Points on a hilly landscape, in no order, each with its height.
A ball rolls from a point to the lowest of its 2 nearest points, and stops where none of them is lower. Distance is the straight distance between rows; heights are no part of it.
Nisu height 422: [ 80 114 160  52 125 147 114 130 143 155 141 115 135 140 166 164 189 155
 170 118 132]
kime height 439: [111 113  89 132 106 114  98 129 128 183 133 120 155 158 122  91 161 190
 140 132  55]
Dedif height 368: [160 152 105 130 113  67 137 158 118  99 109 139 153 162 119 106  77 120
 138 124 121]
lig height 519: [142 106 165 105 107 110 128 124  78  90 147 114 133 122 129 197 147  56
 112  88 174]
runo height 720: [ 97 102 170  90 142 180 139  99 162 111 140 115  95 110 153 166 144 100
 111 109 166]
Sagu height 22: [171 152 100 158 150  87 151 145 150  88 109 155 115 149 130  94  62  99
 103 124 133]
Bas height 317: [124 172 156  63 152 100 141 169 140 114  79 150 117 140 135  89  94 155
 160 139 127]
tove height 350: [133 145  66 142  69  96 134 120 163 157 122 168 161 168 156 107 143 132
 142 135 131]
Sebi height 481: [143 118 105 173  57  71 122 133 111 141 145 147 171 174 126 127 128 134
 156 144 115]
pugip height 656: [102 121 173  86 191 185 134 135 140 123 120 113  84  82 121 139 109 117
 110 115 141]
Gele height 559: [175  64 115 181  92 153  93 135  88 124 186  96 126 115 110 161 140 109
 105 117 121]
navog height 536: [156  99 137 172 103 131 126 140  94 125 165 106 134 120 108 163 128 103
 120 124 135]
kidaz height 396: [105  93 142 114 182 184  98 135 108 168 167  65 150 103 135 158 198 177
 140 127  86]
vorel height 417: [151 143 103 172  85  80 132 148 123 116 124 145 151 158 124  98  93 122
 134 140 119]
seg height 552: [113 121  59 188  97 171 121  76 156 152 144 151 115 105 125  97 160 133
 103 150 116]
nus height 810: [112 168 150 119  67  59 159 132 106 105 106 151 174 149 156 138 137 120
 177 146 169]
Ditu height 457: [103  98  95  77 176 206 102 125 142 160 134 108 144 113 140 118 201 153
 110 107 107]
Kinom height 306: [153 136  93 111 147  94 131 162 133 124 106 154 132 155 126  80  73 139
 125 121 101]
fotev height 424: [110  95 122  95 164 176  98 125 135 177 152  93 142 123 134 140 207 165
 130 119  99]
rini height 537: [130 115 168 129  82  91 143 104  76  94 145 119 161 122 127 198 146  72
 139 111 182]
Gak height 456: [185 132 136 173 159 113 132 153  83  96 121 105 120 111  93 128  36 104
  99 114 108]
Siv height 700: [122  95 166 116 118 158 145  94 138  95 148 121 104 123 158 185 130  63
  93  88 178]
Mutiv height 487: [104 129  89 181 119 189 132  74 181 135 139 151 112 104 146 102 141 113
  91 140 135]
zugad height 682: [ 58 151 128 139 164 196 152 100 149 146 118 139 131  87 122  98 153 167
 137 158 125]
Zar height 217: [166  89  93 155 158 160  97 148 111 134 148 106 102 111 103 125 113 135
  77 108  89]
lon height 713: [ 74 127 122 147 167 164 117 114 116 177 124  93 140 110 102  95 168 199
 151 161  60]
pum height 419: [111 159 163 122 112 110 140 155 115 132 119 128 136 124 123 122 116 161
 166 153 124]
Lat height 567: [ 96 157 146 101 116 138 152  99 187 125 104 161 123 131 167 121 131 112
 134 134 176]
zulef height 479: [ 73 112 139  51 157 181 120 116 145 152 137 105 131 116 162 139 201 160
 167 130 125]
fuzu height 443: [161 128 161 154 147  98 134 171  66 104 121 106 119 107  85 126  52 125
 127 132 104]
vib height 596: [125 154 143 154  78  77 168  98 117  82 130 155 158 141 156 156 120  72
 136 118 190]
Nof height 632: [ 97 153 149 132 131 155 157 119 164 133 114 151 105 109 142 124 114 118
 127 143 148]
Nere height 238: [153 181 121 122 156  85 162 135 169  89  93 172 120 146 147  72  71 109
 126 128 153]
sime height 305: [171 111 134 160 151 115 137 118 130  86 132 123  88 143 111 165  82  46
  79 104 163]
Mera height 428: [140 123 176 145 123 109 132 175  55 120 141  95 138 100  99 158  91 126
 146 134 112]
laga height 525: [131 141  70 151  93 120 136 109 179 130 126 178 126 155 154 118 131 101
 114 130 147]
rafar height 520: [ 72 133 143  96 147 190 131 104 146 164 142 110 139 110 149 143 174 162
 163 148 116]
gud height 437: [155 124 158  66 157  93 112 112 119  62 101 118  94 152 132 160 106  54
 100  73 192]
kofu height 680: [122 114 168  97 111 130 139  94 133  92 124 141 102 137 162 170 124  61
 125  94 194]
sut height 410: [140 110 170 160 110  95 128 164  61 143 141  92 156 121  92 148 116 157
 164 159  90]
bibep height 352: [ 99 172 139 100  83 102 154 126 164 140 100 169 144 153 173 120 144 144
 174 159 150]
nelin height 461: [175 114  97  66 180 135 106 165 129 132  92 122 119 137 127  95 101 136
  83  80  99]
Dipip height 323: [ 89 120 181 144 123 141 131 149  98 154 172  86 144 109 129 180 165 160
 195 162 125]
papuf height 353: [ 74 135 183  58 107 138 126 125 147 160 137 110 144 127 158 174 176 145
 201 143 147]
Ronu height 28: [124  97 155 161 154 192 137 126 125 126 155 110  94  87 103 168 127 103
  90 119 138]
mokit height 105: [150  84 161 155 149 187 120 143 102 136 172  87 109  80 102 163 127 116
 102 128 116]
lupa height 390: [131 172 125 150 112 115 160 148 157 118 106 160 136 132 140  97 103 136
 133 155 129]
nupif height 627: [134  78  57 175 111 168  75  87 123 151 154 116 122 117 115  88 184 171
 106 138  69]
tokem height 168: [164  75 118 184 157 197 100 120  99 127 160 105 102  86  95 135 129 131
  73 130 106]
Tafov height 125: [145 105 121 177 135 167 123 118 134 106 157 121  91  97 104 145 108  98
  84 121 139]
gaput height 634: [128 139  58 145 120 150 124  95 187 137 130 182 126 142 143  81 142 124
 101 125 126]
ridis height 489: [142 130 131 202  80 119 143 122 109 116 159 131 136 118 116 163 123 102
 138 148 155]
Kika height 546: [142 140 162 101 148 105 144 150 129 103 110 128 103 129 115 140 100 101
 120 118 144]
Kapu height 281: [118 169 126 177 111 131 155 129 155 159 115 153 139 123 133  92 126 169
 147 174 106]
Vipo height 701: [ 75 147 100 130 159 176 125 111 131 164 118 133 140 100 104  84 159 186
 136 153  83]
bis height 343: [152  89  80 161 109 126 101 137 127 140 142 129 132 140 115 103 119 142
 114 114  97]
Molov height 413: [198 137 119  89 182  86 117 155 106  82  98 107 103 141 118 128  69  86
  87  84 138]
Modu height 226: [136 141 112  62 159 104 128 164 142 130  75 137 127 142 132  77 109 146
 130 118 105]
sebe height 666: [ 66 157 155 144 142 177 164 104 160 146 110 155 120  85 132 111 131 148
 130 163 134]
mup height 397: [ 89 130  82 137  95 120 110 107 154 185 132 141 153 148 132  96 178 183
 143 150  87]
Lofa height 483: [147 137 173  57 151  88 112 152  85  50 101 116  98 139 113 150 105  91
 120  86 175]
leme height 468: [103 137 159 128 113 124 147 138 134 156 137 132 128 130 140 140 144 153
 171 155 123]
Vibeg height 152: [ 97 156 105 194 105 135 137 104 157 163 135 150 139 110 126  94 145 187
 140 182 100]
maki height 267: [ 86 130 177 104 120 135 126 120 115 167 172  79 149 126 145 192 186 144
 199 148 143]
les height 502: [127  94 176  64 119 132 123 120  89  95 131 107 119 132 150 193 146  74
 116  77 176]
razi height 237: [168 125 122 178 129 127 139 120 129 100 136 142 104 126 120 140  87  71
  88 114 157]
lufib height 474: [101 149 137  84  96 116 145 115 163 129 112 158 134 150 163 141 145 125
 159 129 160]
notib height 572: [190  73  86 166 101 134  83 135  92 119 165 105 119 128 110 148 135 106
  78  96 113]
Vup height 526: [ 79 134 136 134 125 160 143 119 149 173 142 133 141 109 134 139 163 166
 161 163 124]
rarub height 276: [188 118  80 170 180 127 131 111 155  97 123 137  84 118 111 108  70 101
  62 111 129]
lavu height 603: [129  96  49 192 111 181  90  72 140 140 155 127 116  93 114  79 167 150
  96 152  88]
mar height 733: [102 129 147 122 126 100 118 150 106 191 121 103 158 146 108 105 139 195
 175 152  68]
kobug height 438: [186 110 101  85 173 110 110 158 121 111 109 108 117 144 113 113  88 107
  88  83 117]
Gugit height 186: [178 150 102 189 166 102 141 124 156 104 120 141  99 114 110  91  58 110
  84 134 118]
litut height 642: [145 115 132 125  97  88 144 102 134  90 121 142 134 150 148 166 122  62
 113  92 197]
gemus height 342: [159 118  66 157 156 155 114 106 149 115 135 139 106 115 114 100 115 106
  64 108 118]
kes height 484: [119 101  80  75 189 190 108 129 134 155 108 125 144 125 124  94 175 159
  91 103  87]
zam height 367: [188 133 137 113 166  86 132 121 119  77 113 111  92 146 115 146  67  52
  78  97 177]
selad height 480: [143 111 174  47 130 111 119 113  96  66 118 116 114 147 146 180 132  61
 108  74 192]
punar height 723: [ 86 123 131 145 148 129 100 142 102 193 136  89 154 124 115 102 156 205
 154 154  56]
tuf height 508: [146 144 161  68 144  74 127 164  83  80  97 127 109 138 116 141  92 100
 139 114 152]
vugal height 491: [150 115  74  81 185 165  99 132 135 142 106 130 119 129 124  91 134 144
  85 102  96]
Patu height 375: [123 173 171  95 126 115 156 160 124 114  91 145 122 133 130 115  97 146
 162 146 140]
Reri height 828: [118 167 150 156  64  58 156 141 111 135 116 147 171 148 131 135 126 141
 179 162 143]
rovo height 789: [121 161 144  80  96  51 133 157  99 109 110 140 167 162 136 123 122 126
 182 126 143]
Miv height 625: [114 143 192  58 199 159 135 137 133  90  98 115  69 104 117 129  89 113
 116 120 159]
fovam height 585: [202  80  95 132 115 119  95 149  95 125 150  98 136 151 123 150 134 111
  77  77 120]
semu height 307: [ 91 144  88 180  72 139 123  99 167 175 144 134 149 142 134 114 169 182
 152 165 101]
lefuv height 590: [126 133 173  44 169 134 128 138 134  94  99 126  93 123 132 139 108 116
 130 106 152]
Milof height 366: [ 86 115 164 129 152 152 110 129 112 178 163  83 149 114 133 163 194 179
 180 155  90]
biru height 382: [112 122 169 181 114 117 128 153  77 148 151 107 137 112 106 149 120 153
 178 180 108]
Biku height 426: [124 138 155 201  86 113 145 144  96 134 154 117 151 118 107 151 117 143
 161 170 132]
bez height 139: [118 164 109 123  78  78 134 132 164 136 105 165 167 178 159 101 127 142
 166 142 142]
gar height 770: [110 161 134  89  98  62 128 158 112 140  99 147 153 171 130 126 122 155
 185 141 117]
sorid height 685: [140 139  55 150 128 126 124 108 177 138 109 169 139 144 131  64 125 154
 109 133  97]
Dod height 402: [148  95  81 155  93 107  87 131 124 183 143 123 147 169 119  94 146 169
 129 131  69]
Pemem height 408: [141 114  74 162 144 177 127  90 184 120 140 155  99 116 123 109 133  96
  68 116 137]
sabaz height 387: [126 198 141 129 133 101 163 131 177  99  98 175 114 140 162  85  94 129
 140 144 159]
kotu height 274: [140 106  95 146 138 163  96 136 124 149 149 115 117 106 103 121 138 152
 107 127  94]
ninu height 749: [114 157 128 122  96  74 131 151 116 169 115 140 159 155 130 102 140 182
 185 151  92]
sasa height 673: [116 133 147 108 166 168 146 111 160 120 112 140  94 107 127 129 110 104
  98 114 145]
Fonof height 558: [112 137 168 111  65  64 156  97  91  73 124 139 169 127 135 177 146  70
 145 106 197]

For each start below, name the point where the ball stops.
lavu => Sagu
fotev => maki
Vup => Modu
fovam => biru
kotu => Ronu
Siv => gud
notib => biru
Molov => Ronu
rafar => maki
Miv => gud
rini => gud

For each start below, name every point that the ball comes to, in order.
Dod => bis, kotu, Zar, tokem, mokit, Ronu
pugip => Miv, lefuv, Kika, tuf, Lofa, gud
kes => Ditu, fotev, kidaz, Milof, Dipip, maki
